Points, in no order, along strands that fork, close into loops and pass close to each other.
Points whose rows are less than 40.7 apart are linked; no others are. Some points are linked to none.
seve: [-20 -16  -4  13  -3   1  10   6 -11  11  28 -25   2   5  -3   1  15   4
  -4   7   6   2  14]
kip: [ -3 -10 -16  -2 -13   3 -20   3   5   7   1  -3  -3  19   1 -10   8 -12
 -27   1  -7  12 -25]
Noko: [  7   5  -8   3 -17  -9  -3   0   9   1  -6 -17  17  22   5   0 -10  -1
  -9  -1 -19  -7  -4]
num: [  2 -24   3   1  16  15  -9  17   2  27  17   3   7 -16  11   9   9 -13
  -1  13  21  10  18]
daped: [-11   2   2   3  16  -3   2   6   2   2  12  10   0 -15  -7   0   3  25
  13   6  -4  12  10]
gokig: [  0  -5  26  16  -1  26   4  -8  11   3  13  19   0 -30 -15   6  12  10
  -1  -6   8   8  24]
Visod: [  2   8  -3 -11   0  -6  21  -2 -13  -9   7 -13 -11   8 -12   3  14 -16
  -2   4  12 -18  17]
Zini: [  5  14  -8   6 -15 -18  -8  -1  -1  -2 -13 -26   4  33   2  -5 -10  16
 -13   4 -16  -4  -8]
bor: [ -7 -23  23  13  19  16 -13   9  -4  32  16 -15  -3 -31  -3  14  -3  -5
   0   4  15   6  22]
mekif: [-15  -7  -1   0   7   1   0   6  10   4  18  -2  -3 -28 -14   5  -7  -1
  10  -4   5  -1  25]
dur: [-23  -1   4 -19   5   4   5  -1 -12 -11  13   4 -13   6 -13  14   4  -3
   2   2 -10   5  -4]
dopu: [  8   8 -12 -11 -16  -4   6   0 -23 -21  -8  -9   2   0   4  -9  -1 -21
  -5  10   5  -2 -11]
buzi: [  6  13  17   1  13  -4 -13 -15  10 -21   3   9   3 -12   0 -16 -20  -2
   1 -25  -2   5   7]
dup: [-26  -3  -4  -4   7   8   7  12 -10   6   8   6  -7  -3 -11  17   4   2
   6   5 -13  16   2]
bavop: [ 10 -16   7  -1  18  16   0  11   9  16   6   7  -2 -12  -9   4   5  -9
  12  11  22  10  22]
Boko: [ -5  -5  23   7  -2  16   2 -11   3 -17  11  14  -5 -22 -16  -4   6   4
   1  -9  15   9  21]
lasi: [  7  -2 -15  17  -2   5   1  -1  -8  -5   6 -17  14   3   6  10   5   3
  -5  15  -1   8   0]
setis: [ -3  -9   0   6  -9   0  19   5  -6   4  -4  -1   6 -13   3   9  21  23
   6  12  17  -8  24]
Turab: [ -5 -13 -21  27   9  14 -11  13  -7   9   0  -1   0  10   6  20  -6  -2
   2  12  -5   3  -3]
Fur: [ -8  -6  -6  10  12   3  -4   6  -8 -10   2  12  -8   0  -3  -7  -9  21
   9  -4   4   6  13]
bil: [ -4   3 -28  11 -16  -3 -14   5  20  11 -15   0   0  15  -3  16 -17  -7
  -9   1  -2 -17   1]
mivi: [ -4  -5  14  -6  10  -7   4 -13  -4  -6   6  20 -12  -5  -4 -26   6  17
  -8  -9   8   4  -4]
Muso: [  4  16  -4  -7  -3 -17 -10   4 -22 -15 -12  -3  -7  25   1 -10  -3  27
  -5   3  -3   2  -1]
Bof: [  0   6  16  -9  16  -3  -8  -8   5 -29   8  14   0 -10  -4 -15 -14   3
   5  -5   5  11  -2]
Zeg: [-14  -4 -15  21  17  13 -12  10   3  12   0   3   0   8   6  10   7   8
   2  -3  -5   4   3]
Gal: [-17   0  14 -20 -12   1  18  -9  -7  -3 -10   5   1  11 -13  -5  15 -18
  -4   6  -2   0  -4]
mon: [  3 -13 -20  10  -9  12 -11   4   1   0   1  -8   6  19   6  -5   1 -11
 -28  15   2  14 -14]
niz: [  3   6 -14 -22 -12  -3  -6  12   2  16   1   3  11   6  -7   1   7  -5
  -2  19 -12   9 -17]
bif: [  0   6 -16  -8  25  -1  -7   1   0  -2   7   7  -5 -15   3  -7   7 -11
  -5  -9  11   5  -4]
zabo: [  6  -1 -12  10 -16   0   0  -8  14  10  -2 -12  15  17  -1   4   0 -12
 -17   1 -12 -20 -11]
Lide: [ 18   2  22  -1  12  -5  10 -24   0  -9   2   7  -6   8   0 -21  -8  -6
   1 -15   3 -12  -2]
Penol: [ -7  -5  -2  -4 -13  14  15   4   7   6  -7  -2  11 -12  -4  15   3 -37
   1  11   2  -2  17]
gefid: [  2   8 -11 -20 -22 -26 -16   1  16   9 -23 -13  -5  28   5  -4 -15   4
 -29  -6   5  -6 -19]
fite: [ 14   7  10 -13   1 -14  -9 -10  -6  -4 -28  -8  -9  16  21   0 -17  16
   7 -16  -1 -10 -16]
sato: [-15 -12 -17   9  -5  -2 -14 -14  11  -6 -20   3  11   2  11  -1  -8  -4
 -19   4  -1  16 -14]
Muber: [ -7  -9 -15  19  -5   9  -1   9   2   8  27 -20   1   7   2  -1   1  -7
  -8   4   5  10  17]
suke: [ -7   0 -18  -5 -21 -10  -6  13   7   8   1   3  -2   3   0 -16 -16 -23
  -5  -1 -10 -14 -11]
Kis: [ 12   4  23   1  10  -3  -6 -15   2  -6  -5  23   0   5  -2 -17  -3  26
  -2 -10   3   0  -7]
pif: [ -3 -10 -18  19 -13   3   2  11  -2  -1  20 -27  13   4   3   7  -5  -1
  -8  21   0  14  10]
bimid: [-16  -6   3   1   4  11   2   8  -1  13   8   2   4 -16  -6  19   2  12
  13   8  -4  19  13]
kob: [ 0  4  8 14 -3 16  7 -2 -1  2  4  9  4 -7 -6  0  5  0  6 -9 -7  4  7]
Vure: [ -4  -2  16  -1  17  -6  11  -6  -3  -3   7  15 -12  -3  -9 -26   2   4
  10   6   0  -3  -3]
lened: [  7  -9   2  23   0  19   1  10   5   8   9  -4   7 -17   4  10   1  -6
  12   0  -3   4  15]
Pup: [-16   4 -17  12  -7  -1   6   1 -11  -3  17 -14  -8 -11 -11   1   2  -8
  -4   0 -19  -6 -11]
lek: [ -3  -1 -15  -9  -1   4  -8   3   4  12 -13  15   3  23   0   6   9  -1
  -9  -4   2   4 -14]
zuvi: [-12  -6  -3  13 -12  14  -7  -8  -1   4  -1  11   7  10   6  -1  19   7
 -16 -15  15   1   7]
tudeb: [  7   6 -11 -22  13  -7   4   0   3  -6  -1  11  -8 -11  -5  -7  10  -8
   4   3  15   2  -6]
tamab: [  7  -3   4   4  10   2 -10 -14   8   2  31  -3  11  -8 -12   6   3 -12
  10  -8   9  -5  20]
nen: [-27  10  -4 -11 -13 -24  12  10  -3   1  -7  -7 -10  14 -19  -7   1   0
  -3  18 -20 -13 -15]
Gon: [  1 -14  14   6   2  20   8   6 -24  -5  -1  10  -8  -5  -4   0   1  -5
  18  13   5   7   5]
murim: [  4  -3   0  -2  -6   0   0 -19  16  -1  -1  -6  22  10   3  -5  10  -3
  -3  -3   7   1   6]
gimig: [  7   6  10 -16 -13   3   6   1  -3 -21  -6   7   2 -11  -1  -7  -9 -12
   9   1   3   4  16]
belok: [ 14  12  32 -28   7 -23   3  -2  14   2   4  -3 -13   5  13 -15 -17   3
   3 -24  -1  -7 -26]
Mukub: [-21  -9 -21  25   0   8 -10   0   2   7   5 -10  -5 -14  -1  14 -13 -17
 -11  10 -12   4  -6]
Gab: [ 15 -18  20  13   4  11   6   1 -17   7  18   4  -9 -37  -7   3   8  24
  12   6  12   9   8]
nemi: [  6  -5   8   3  19   9  12   8  12   4   8   9  -2  -9 -18  -4  13  -1
   4   1  15  14  23]
ragi: [-21  10   9 -32  -3  -8   1  -7  -7 -20  -2   6 -10  12  -4   9  -2   0
   7   1  -3  -3 -13]
Rur: [-12 -10 -20   5 -12  -1  -4   5   2  20   2   1  -2  -2   0   7   9  10
  -3   9 -11  -1  -7]
rimed: [  2   7  19  -2  18   0 -14  -8   2  -5  24  13  -2   2  -9   7 -11   1
  14 -21 -12   0  -5]
ziz: [-14 -10 -14  23  12  10 -18  19  11  20  18 -14  -1 -12  -6  24  -5  -5
  -5   8   9   7  14]
vin: [-13   4  -1  -4  -2  -8   0  -8  -7  -6  16   7  -6 -18  -4  -8   6   6
   4 -17  -9 -12  -4]
nalo: [ 12   6 -27   9   8   6 -11  -2  14   3   0  -5   2   1   8   7   0 -15
  -7  -5   2  -4 -13]
dap: [  6  15   6 -11  -3 -10   3   5 -15 -20   0   6  -3  12  -8 -12   4  29
   3  -3  -6   6  -7]
tiv: [  8  19   6 -16  13 -16  13  -8   6  -6  -4  -3  -3   4   1  -3   2   6
  -2   2 -13   7 -32]
gusom: [ 11   4  -6  -5 -15   2   2   0 -10   1 -32   5  -1  12  14  -6   4  -6
  -7 -17   8 -11  -3]
Zevu: [-11   5  -8  -3  -6  -4   9 -16  -6 -10 -33  -4  -4  -4   4   1  -7  -1
  -9   2  -8   9 -22]
Zik: [-21  14  -5 -15 -25 -23   5   4  -5  -3  -6  -7 -13   6  -1 -13  -9  -4
 -15  11 -23  -9 -28]
roken: [  7  17  14 -15   4 -24   0   0  -8 -27 -11   6 -13  16   5  -5  -8  18
   4  -9  12 -15  -1]
bisos: [  6  12  23 -20  13 -22   3 -22  10   4   2   2  -6   3   6  -4 -15  -1
   6 -19  -5 -14 -17]
mar: [  5  16  12 -21   6 -30   0  -5  -4 -14 -11  -8  -8  13   7   0 -14  18
   5 -11  -3  -7 -15]
pidel: [  3  10  -9  -4   2 -19  -5  -5   2 -12 -16 -16  -7  27   5 -10 -19  13
 -13 -22   8  -3  -2]
Lov: [-13   2 -11  10  10   1  -3   1  19   3 -15   4   1 -12  -1   8 -15 -11
   3  -8 -14   0   4]
nef: [  5  -8  -6  -6   3   6 -10  -2   1   4  24  -9   1   0  -5  19  10 -13
   8  -4  13  -6  10]
Gafa: [-11  -5 -23  15   3  -1 -17   0  10  10   7   0  12   2   2   4   7  12
  -2  -6  -6   5  -1]
Vem: [ 10   8 -11  -8  -7 -18  -2   3   9  20 -25   0   1  23   6  -7 -12  14
  -4   3 -12 -13  -5]
Nez: [  3 -24  14  19  14  16  -3  12  -4  31  21 -28   6 -28   7  13  -5   1
   1  13   9  14  14]
kat: [ 15  10  -1 -15  -4  -8   7  -8  13   7 -17  -3  -3  25   7 -11   2  -5
 -18 -15  -3  -4 -15]
nim: [ -8 -12  -4  20  -7  15  -2  -3   2   8   8   3  12   3  13  -8  20 -10
  -9  -8   3   1   8]
tor: [  2   4  -7  -3  -7  12   3   0  19   0  -7   0  22  -3   3  16  -7 -18
   0  12  -2   2  10]
sev: [ 12   4 -13  19  -9  -9   0   3 -15   6  -2  -4  -3  21   4   0   9   2
  -8   9 -11  -5 -19]
Nub: [ 21  10  27 -20  -2  -5  -3 -11  -9   2   9  12   0   7   0  -5  13  18
   5 -12 -10  -5 -19]
mem: [ 16   7 -21   4  -3   5   2   6  23   1  -2   2  21   3  -1  16  -1   0
   4  13   2   2  14]
siris: [ 15  18  17  -5  -5 -17  12  -1  -5  -5 -19 -16 -14  25   5 -26 -12   9
  -7 -16 -15  -4  -4]
fefim: [  6  10   1 -23   2  -4   3   8  -4 -12   8   3  -2 -21  -2   7   9  18
  15  16   2  13  -2]
Lag: [  6   4  -4 -15  -6   5   4   3   2  14 -23   4  -1  30  -6  -3  17  -8
 -18  -5   4  -6 -13]
bapa: [-11  -4  -7   9   0  21 -10   6   6   9 -23  17   9  20   5  11  -2  -4
 -12   0  -3  11  -4]
Pogoz: [ -1 -11  21 -12  23   1  -6  -5   6   0  25  18  -6 -20  -3  -1  -3 -10
  19   8   6   8  10]
Mameg: [ -2   7 -30  11  -5   9  -3  21  18   4   2  -5   9   5   1  15  -3  -2
  -3   9   6   7  15]
Diged: [-20   2   5  16  10   6  -5  -8  18  -8   2  -7   8 -10  -9  13 -15 -11
   8   3   1   6  30]
Finin: [-17   1  -5  -2   3 -10   0   1   2  -3  24   4  -3 -36  -6  -1   2   3
   6 -15   5  -3  10]
Fovo: [  7   6  -6   3   3 -20  -7  -3 -11 -14 -16 -10   4  27   4 -10 -18  20
 -11  -3 -10   4  -6]
sel: [ 10  -3  -8  16 -16   5   5  -7   3  13 -17  -9  14  12  15   1   6 -18
  -8   3  -1 -20  -5]
vitis: [ 10   0 -16  10 -31  -5  -5   4 -15   6  -9  -8   5  21   3   1  15  -5
 -19  13  -4  -9 -14]
rus: [-12 -12   8   9  13  13   9   1 -13  -7   3 -10 -16 -27  -8  12 -11 -19
   4  10  10   9  12]
Romu: [  1  11   2 -20 -11 -15 -18   3   0  -1  -2   2  -6  -3  15  -6 -19   3
   3 -22 -15  10 -30]
gelov: [  9 -10  10  10  18   5  22   4 -15   4   6 -11 -13 -19 -13   9   6  20
  14   9  13 -10  17]
Rova: [  1  16  20 -25  -1 -19   5  -3 -14 -21  -8  -7  -2  23  -5 -10   0   3
   4  16  -9  -6   1]
Nug: [ 21   3  32 -21  -4 -24   2 -13   3   6  -3  -8 -14   8  19 -16  -4  20
   2 -27  -2  -5 -19]
Mos: [-14 -21   1   2  -7   9   8   4 -12  12  29 -26  -1 -14  -5  18  10   2
  -3   1   9  10  16]
Tol: [  2   3  -4   9  12  -4 -14  -3  10  -3   1   4   4  -5   5 -18 -13  -3
   0 -23  -2  -4   1]
sopu: [ 17 -11  18   6  -9  21   9   2 -12  -6  16  18 -12 -27 -13  -9   6  17
  15   4  13  -1  14]
Koz: [ -4  -3   3  31  11  29 -13   9   3  10   8   6   2 -16   1  10   1  -9
   4  -7  -4  17  18]
pef: [-18   4 -16   1  -1  -9  -9   2  -1  -7 -23   5  -3  12  -1  -5 -13   7
  -1   7  -3   1  -4]
mugop: [ 25  -9  16   4   2  16  -7   8 -10   1  24  15   0 -17  -9  -6  -2   8
  20   3  12   1  22]
tes: [-12   5   8  -6  25   1  -7  -8   8 -24   1  15 -11 -19  -9  -4  -8 -10
   7  -8  10  15   6]
maza: [ 17   4 -20   1 -36 -14  -2   1 -12  -1 -24 -14   5   8   2   2   9 -10
 -28  20  -8  -3 -22]
noto: [-15  -3   3 -15 -14 -16  10  -5 -14   5 -14  -3   0   6  -8   6  18   2
   9  29 -11 -12  -4]
rek: [  5 -10  13  -2   4   3   6  -3 -22 -11   3   8  -9  -1  -4   2  10  20
  14   6   3   5  -2]
Zan: [  6  -1  -5   5 -13   4  16   6  -9   0  -3  -9   9 -10   0   9  15  -1
   6   5   8 -16  19]
Fel: [ 16   9   2 -14   7  -1 -15   2  -9 -14  -1   3   1  16   5   6 -17   3
  11 -12  -6  -1  -7]
diza: [-15  -7 -27  19  -5   0  -2  11   0   7  14 -13 -12 -19   2  -3  -9 -11
  -2   2 -12   3  -8]
gaf: [  8  -8   6   0  18  14   0  -9  -5  -6   6  10  -9 -17 -13  21  14  17
   5  -5  15   7  13]
kevi: [  6  -5  11   0  16  -3  -1  -7   4   4  13  10  -2 -17  -2 -14  -4  -5
  16   8  -4   1  -1]
Vab: [-20 -10  -7  18  -7  13 -17   2   7  13 -24  10   0  20   8  -1  -9 -17
 -18  -7   0   9 -17]
Bis: [  9  19  12 -11   1 -17  16  -2  15   6 -21 -11  -5  19   9 -17 -19   5
   1 -14 -20   4 -19]
sudo: [ -5  22  19 -23   4 -23  12   2 -12 -21   3  -8  -2  11  -9  10   8   8
  10  19  -7  -6  -8]
reges: [  3  -2  -1  12  15  17  -7  -1   7 -12   6   5  -1 -23  -1  15   8  10
   3  -4  25  14  19]
riv: [-12  -5  -2   7  -1  -1 -14 -13  19  13 -16  -1  16   3  18  -8  -4  -2
 -14 -11  -3   9  -5]
raro: [  0   2  10 -17   0   5  -9 -14  -1 -25 -10  10  -7  10   3  10  -9  -6
  -9 -22   9  12  -8]
Fonaf: [ 16 -18  23   9  13  14  -3   7  -2   4  18   8  -5  -8  -6  -2  -2  -7
  13  12  28   7  28]
tik: [ -4  -9 -11   1  -5  -8 -17 -12  19  21  -4  -2  11  16  13 -11  -5  -6
 -15 -17  -5  -2 -19]
peto: [  0   1 -31  -1   3  -4   7  10   5   2   8 -12  -2 -13   2  -3  13  -9
  -5  14   7   2  -5]
tam: [-10   0  -5  -9 -18   6 -11  16  -5  11  -4  13  12  18  -1  -1   2   0
  10  15 -16  17  -4]
vek: [  8  -1  -1  -8 -21  -7  13  -8   2  12   1   0  18  -5  10  -9  25  12
  -5  -1  -5  -7  -4]
Kave: [  4 -23  17   1   2  10   4  13  -1  28  16 -19   3 -29   1   5   6  11
  -5   3  35   1  25]
Til: [-20  -4  -1   3  16  -1  -7  -3  21   0  18 -15  11 -22  -5   9  -9  -8
   6   6   6   8  32]
kosam: [ -2   1  11 -11  -4   0  -4  -4 -21 -13 -10  12   0   5   2  -6   9  15
   0  -9   2   2  -6]
kag: [ -2  -8  -4  -5   1 -11   9 -10 -17   6 -11  -5  -3   4   7   0  12  -4
  12  27  -1 -17 -14]
gog: [-19  -7  -3 -11 -11  16  10   1  -1   3 -10   5   2  -1  -9  -1   6 -24
  -4   2   0   6   6]
zabi: [ -9 -17 -27  15 -20   2 -11   5  -2   2 -11  -7   6  16  10  -8   5   1
 -19  21   7   7  -5]
Nubur: [  9   1 -12 -13  -4  -3   4   4  -5  -1  14  -9  -7   1  -9  11  18 -12
  -4   0  13 -19   3]
sube: [ -5  -5  12  -7  28   0  -9  -7   8 -14  21   5  -9 -25 -13   5  -2  -2
  10   5  10  17  11]
labad: [ -5 -21  -5  13 -22  14  -5   1  -5  13   9  -5  15  10  15  -1  14  -4
  -1  16  10   0  10]
noveg: [ 10  -5  15  17  -2  16 -11 -16   0 -26  11   9   1 -13  -1  -4  -6  -8
   1 -14  17   3  20]
molob: [ -4   3 -11  -7  -3 -15   5   1  -6  -1   6  -5   8  17  -5  -2  10   8
   1  11  -2  -6   2]
katep: [ 14   7  -3  -4 -12  -1   5   6  -7   1 -10   6  -2   0   3  -7   1 -10
   3 -17   4 -15  -3]
Zomaz: [-11   0  -8  11  -1  -6  10   0 -12  -8  11 -11  -5  -5  -4 -11   0   0
   1 -10  -5 -14  -5]
lasa: [ 21   8  26 -13 -10 -10  -2  -3  -7  -1   3   4  -2  12  10 -18  -5  18
   6 -29 -15  -3 -17]
Zimu: [ -1  -3   3   0   1   1  -1 -14 -10 -10 -25  14  -6  -2   9  -7  -5   4
  -5  -8  -6   8 -17]
gom: [ -3   0  -7 -12 -13  -7 -14   0   1  16  -6  -5   3  13   9 -17  -7   1
 -22 -12 -10  10 -28]
Kor: [ -4  10   6 -24  13 -20  14   9 -10  -6  15 -13  -8  -1  -8   9   5   8
  18  23  -4  -8  -3]
Mobu: [ 15   3  -7  12  -3   2  -3  -3   1   0 -30   2  -1  23  16   1 -17  -9
  -8 -14   4 -11  -5]
pakan: [ -2   3  -5  -7 -14   0  16   7 -12 -18  -5  -7  -2 -13   1  -6  -2 -16
   7  18   1   3   6]
miz: [  4  23  14 -21 -16 -21  -2   5 -30  -2   7  -6 -14  15   2  -7  11   7
   1   5 -15 -11 -19]
Gim: [-11   2   0  17   6  13   3   8  -7  -6  -6  19  -4 -11 -12  -7   1  10
   2 -12  -1   8  17]
Paro: [  4   9  -3 -13 -12 -15   7  -9  16   7   1  -6  13  -8  -1  -7  15  -1
  -3  -9 -16  -9 -13]
zumu: [  2 -16   3  18   5  11 -20   5   9  16  11  10  12 -14  11   6  13  -1
  -2   3  24   1  24]
Nus: [ 15  10 -12   2   3   2  -8 -14  11  -5  -8  -9   0  -2  15   8  -1  11
 -15 -37   0   6 -16]
ganu: [ 10  14   2 -21   3 -18   9  -8  13   1 -11 -11   2  19   1  -3  11  -4
 -16   3  -9   4 -26]
Vozu: [ -8   5 -18   2 -18  -3  -1  14   3   9 -10   4  -3  19 -12   1 -11 -11
  -8   5 -12 -15  -4]
Vome: [ -7  -1 -20  -5 -15  -5  17  23   9  13   5 -14   3   1 -10  -3   3  -5
  -4  27  -8  12   5]
ser: [  7   9 -19   4  -5   2  -6   9  12   9 -27   8   8  16   9   8 -12  -7
   0  -5   4 -11   6]
lidin: [  8  15   8 -10   7 -12 -11   1   1  -3   7  -9  -5  -1  14  -3 -24   9
   5 -32 -15   8 -22]
Fivu: [  3   6  16 -14   1  10 -13  -1  -7 -11  15   3   4   8   0  10 -14  -4
  15 -11 -16  -2  -4]
Riren: [ -2   2 -26   4  13   1  -5  -4   0  -1   2  -6  -4 -13   1   6   8 -13
 -10   0  -3  12 -16]
Rafub: [  4   0   2 -11  10 -11   5  -8 -13  -9 -12   3  -7   7   8  -7  -4  -5
  10  14  -1 -16 -14]
guk: [-14 -17  12   3  16  20 -10  24   1  35  16 -10  -3 -18   0  21  -3 -12
  -5   7  18  19  25]
pob: [-29  -6 -29  26  -1  10 -16   8   8   7  -3  -3  -9 -18  -2  20   1  -7
 -13  -3  -2   5   3]
deko: [ -1  -8 -22  14   8   3  -6   4 -18   5  -5  -2  -4  18   5   4  -4   0
   0   8  -2  -6 -14]
sof: [-13  -2 -13 -20  -8  -9   8  18  -1  15  11   4   3  -1  -7  -8   6  -5
   2  24  -4  18  -3]
meneg: [  3   8  16   7  -2  23 -10   3   8  -5   9  18   6  -3  -5   5   3  -6
   0 -18  -2  12  16]
saraz: [ -3  18   4 -14  -9 -16  25  -5  -2 -24 -16 -14  -3  10  -6 -10   0  -5
  -9  -3 -11  -1 -12]
Sugi: [-10  -8  10  14  12  14  16   0  16  11   8  12  -1 -21 -19   1  17   7
  -6 -10  11   4  24]
Tarav: [-15 -26   7  -3   5   7  13  13  -8  28  16 -22  -3 -23  -9   9  11   5
 -11   7  19   8  14]
Gokid: [ 24   4 -11   3  16   3   0  -6   6   5   6   1   8   1   8   3  -3  -2
  10  -5  -1  -7 -14]
Vepip: [ -7  17  -9 -13   1 -16   5   3   9  -3  -9  -2  -4  -1   3   2  -7   0
   2   4 -21   2 -32]
Mig: [ -2 -13   9  17  -2  13  10   0  -6   2   7   1   5 -14  -2   8  11  23
   1 -11  20 -15  27]
vuki: [ 10   0  -7  28  -9   9  14   4   9   3 -18  -1  11  13  14   5   6  -6
   0  13   3 -16   6]
nani: [  6   7  19  -4  -1  -7  18  -9   1  -9  -7   1  -3  16   2 -28  -9  -3
  -6 -11  -9  -5  -4]
nira: [ 12  17  35 -19   9 -11 -10 -11   6 -14  21  21 -15  -7  -1 -12 -17   1
   5 -26   3  -9 -10]
tuza: [ -4  10  -8 -11 -17 -11   9   7   3   2  10  -2  -1 -11  -5 -15  -5 -17
   1  12 -14 -11 -14]
Lome: [ -5  -5   4   0  -2   3  22   1 -14  -8  13 -15 -11   1 -12   0  -1  -8
  -1  -2   0 -15  11]
sem: [ -7 -15 -12  16 -16   5 -10   5  -7   4  -3  -1  17  18  18   1  18   9
  -6  27   7   8   2]
Gusof: [-10  14   3 -20 -12 -17  -6   2 -17  -8   1  -7 -11   5   2 -15   4   1
  -4  -1 -12 -10 -30]
Tili: [ 14   4   6  -6  17   9 -13 -10   1 -14  -4   7  -1  12   0   5 -12  -2
  -2 -12   8   3  -3]
Geru: [  2 -18  22  -5   0   4  15  -7   1   4   9   3   2 -16   0  -4  11 -10
   7   8  13   2  16]
rul: [  4   7 -11 -12  -1  -2 -11   7   0   4   2  -6  -4   7   1  12  -6  -3
  -1  12 -19   9 -27]
fab: [ 12   5  -1   1  -6  -1  12   9 -13  -4  -6  12   0  -2  -5   2   8   6
  11  -4  13 -15  16]
bofo: [  5  15  -7   1  -8 -11   8  -4  13   9   4  -1  16  -5   1   0   6   7
   8 -16 -22 -14   3]
Bav: [ -1  -9 -18  -6 -19   0  -5  -4  -5  17   6   4  13  -6   7   0  21  -1
  -1   8  -2  -7 -11]
pibi: [ 29   0  19  15  15  11   2 -16   9  -5   3  22   5  -1  -5  -6  -2  23
   4  -2   2  -7   2]
Val: [ 23  14  23 -21   4   2   7   5  -4 -11   0  17  -1  11  -4  -7  -1   4
  15   7  -2  -4   0]
tize: [-11  -7 -15  13 -10   3  -1 -11   1  -8 -33  -3  -1  12   6  -2  -8  -4
 -19  11  -6  12 -25]
labe: [  3  -1 -10  -6  -2   2  10  13 -16   2  -9  -5  -4  -7  -3  16   0   4
  18  20 -18  -1  -9]
nud: [-18   8   1 -14 -14 -15  19   2  -7   6 -20   7  -4  11 -14  -4  14  -8
  -4  19 -12  -9  -3]
Piput: [ -5  -6   9  28  12  30  -7  11  -1   0   2  17  -6 -12 -13  -4   0   1
   7  -8   7  18  22]
zugaf: [ -2   4   3 -15  21  -6  19   1   2  -3  17 -12  -9   2 -18   8   8   8
   1  14  -3  -2   1]
rubog: [ 15   5 -20 -15  -2  -1   6   7   5  -1   2  -2   0  -1  -6  10  18  -6
  -1   8  12   0  -4]
kunin: [ 11  -5   7  23   7  20  13   1   0  -3 -10  -2  12   7  11  13   7   7
   6   9   0  -8   5]
Zer: [ 11  -3  -1  -4  -2 -13  -6  -9 -11   4 -27  -8  -6  29  14   3 -20  -6
  -2 -12  -7 -17 -16]
mosu: [  8  12  11 -11  -1 -11  11  -6   0 -29 -15  -3  -2   6   5 -14 -13  -5
  -2  -6  -6   7  -8]
zor: [ 23  -8  20   4   7  14  -9  -5   8   6  -1  29   0  -5 -10 -11   3  -8
   7 -12  19  -8   7]
basi: [-13   6   0 -15   3  -6  -1  -6  -4 -18  -6   1  -7  23  -3   4  -6  -4
  -7 -16   0  -4  -9]
bako: [ 31  -1   8  10   9   8  -4 -12   7   8  -4   7   9   2   7  -1   3  10
   6 -12   2  -7  -2]
bub: [ 15   9  28 -20   2  -8   3  -8  -4 -23  -4  16  -3   9   0  -6  -5  10
   6  -2  14 -15   1]
gis: [-27   2  -4  20   6   8   2   3  22   6 -13   1   6 -18  -4  17  -7  -5
  11  -1 -12   3  20]
mis: [  0 -18  14  23   4  19  -2  -2   0   1   8  12  10  -6   5   5   7  12
   7   1  19  -4  29]
nosa: [  1  -9 -10  28  12  13   5  -8   8  -4   0  -9  13  -4  11  17   4  10
   0  16  -4   7   6]
boka: [  8  12   0  -9 -20 -12  23  11 -10  -9   0  -6  -7  -5  -3 -15   3  -7
   9  16 -14 -10  -2]
moge: [  6  10  -5  -2  -7 -14   9  -5   8  11 -13   3   9  13   8 -11  -1  19
   3  -6 -15 -18  -3]
rof: [ -5 -24  10  24   5  20  -3   3 -10  22  17 -13   9 -26  12   1   7   4
   6  16   9  17  11]
fub: [ -7 -14   9  -2   4   9   5   7 -17 -14   2   8 -11 -23  -8  -4  -3 -12
  16   4  14   3  15]
ded: [-11  -8 -22  16   6  17  -6  14  21   5   8  -5   3  -5   5  20  -4  -6
  -3  10  17   5  26]
led: [  5   6  19 -20   1  -7  14   4 -10 -15  -3   6  -2  12  -5  -8  -8   0
  19  27  -6  -1   5]
Fim: [  1   7  25  -3  18 -13  11 -20  17  -4   9   2  -6  -1  -6 -18  -8  -1
   4 -17  -4 -17  -9]
sisi: [ -2  10  -6  18  11   1 -18  -4  16   7  -4   7  10 -12   5   6 -13   2
  13 -18 -12  -6   7]
zoz: [  5   4   7 -11   6 -20  -8 -20   9  -3   3 -12  -2   9  14  -7 -21  -3
   1 -23  -8  -6 -16]
dide: [ -6   4 -25   7 -23   3 -13   4  16   0 -19   2  12   9   7  22 -16  -1
 -10  12 -10   2  -3]
bugob: [  8   0   2  21  18  13 -15  -5   5 -23   1   1  -2 -16  -3   5  -5  -7
   6 -15  20   3  24]
dut: [ -7  -1  -2  19  23   9  -9   4   5   2  -9  17 -13 -37  -1  -3  -2  -7
   9  -9   9   0  16]

A tip is a point with one link. Name the tips that can be reached along the links from each point below, in the order of the rows.
daped | rimed, meneg
kip | zuvi, pidel, rus, Kave
ded | ziz, miz, Rafub
pibi | tamab, pob
Fim | Nub, Romu, Bis, saraz
rul | Vab, tam, Vome

A piece is all that can be reached along the links. How many separate loops has the piece of each point below (a circle has one, a figure eight two, a Y none), and how many tips (points with one link)?
pidel | loops 0, tips 4
Mukub | loops 2, tips 2
Mig | loops 0, tips 7
Zeg | loops 0, tips 2
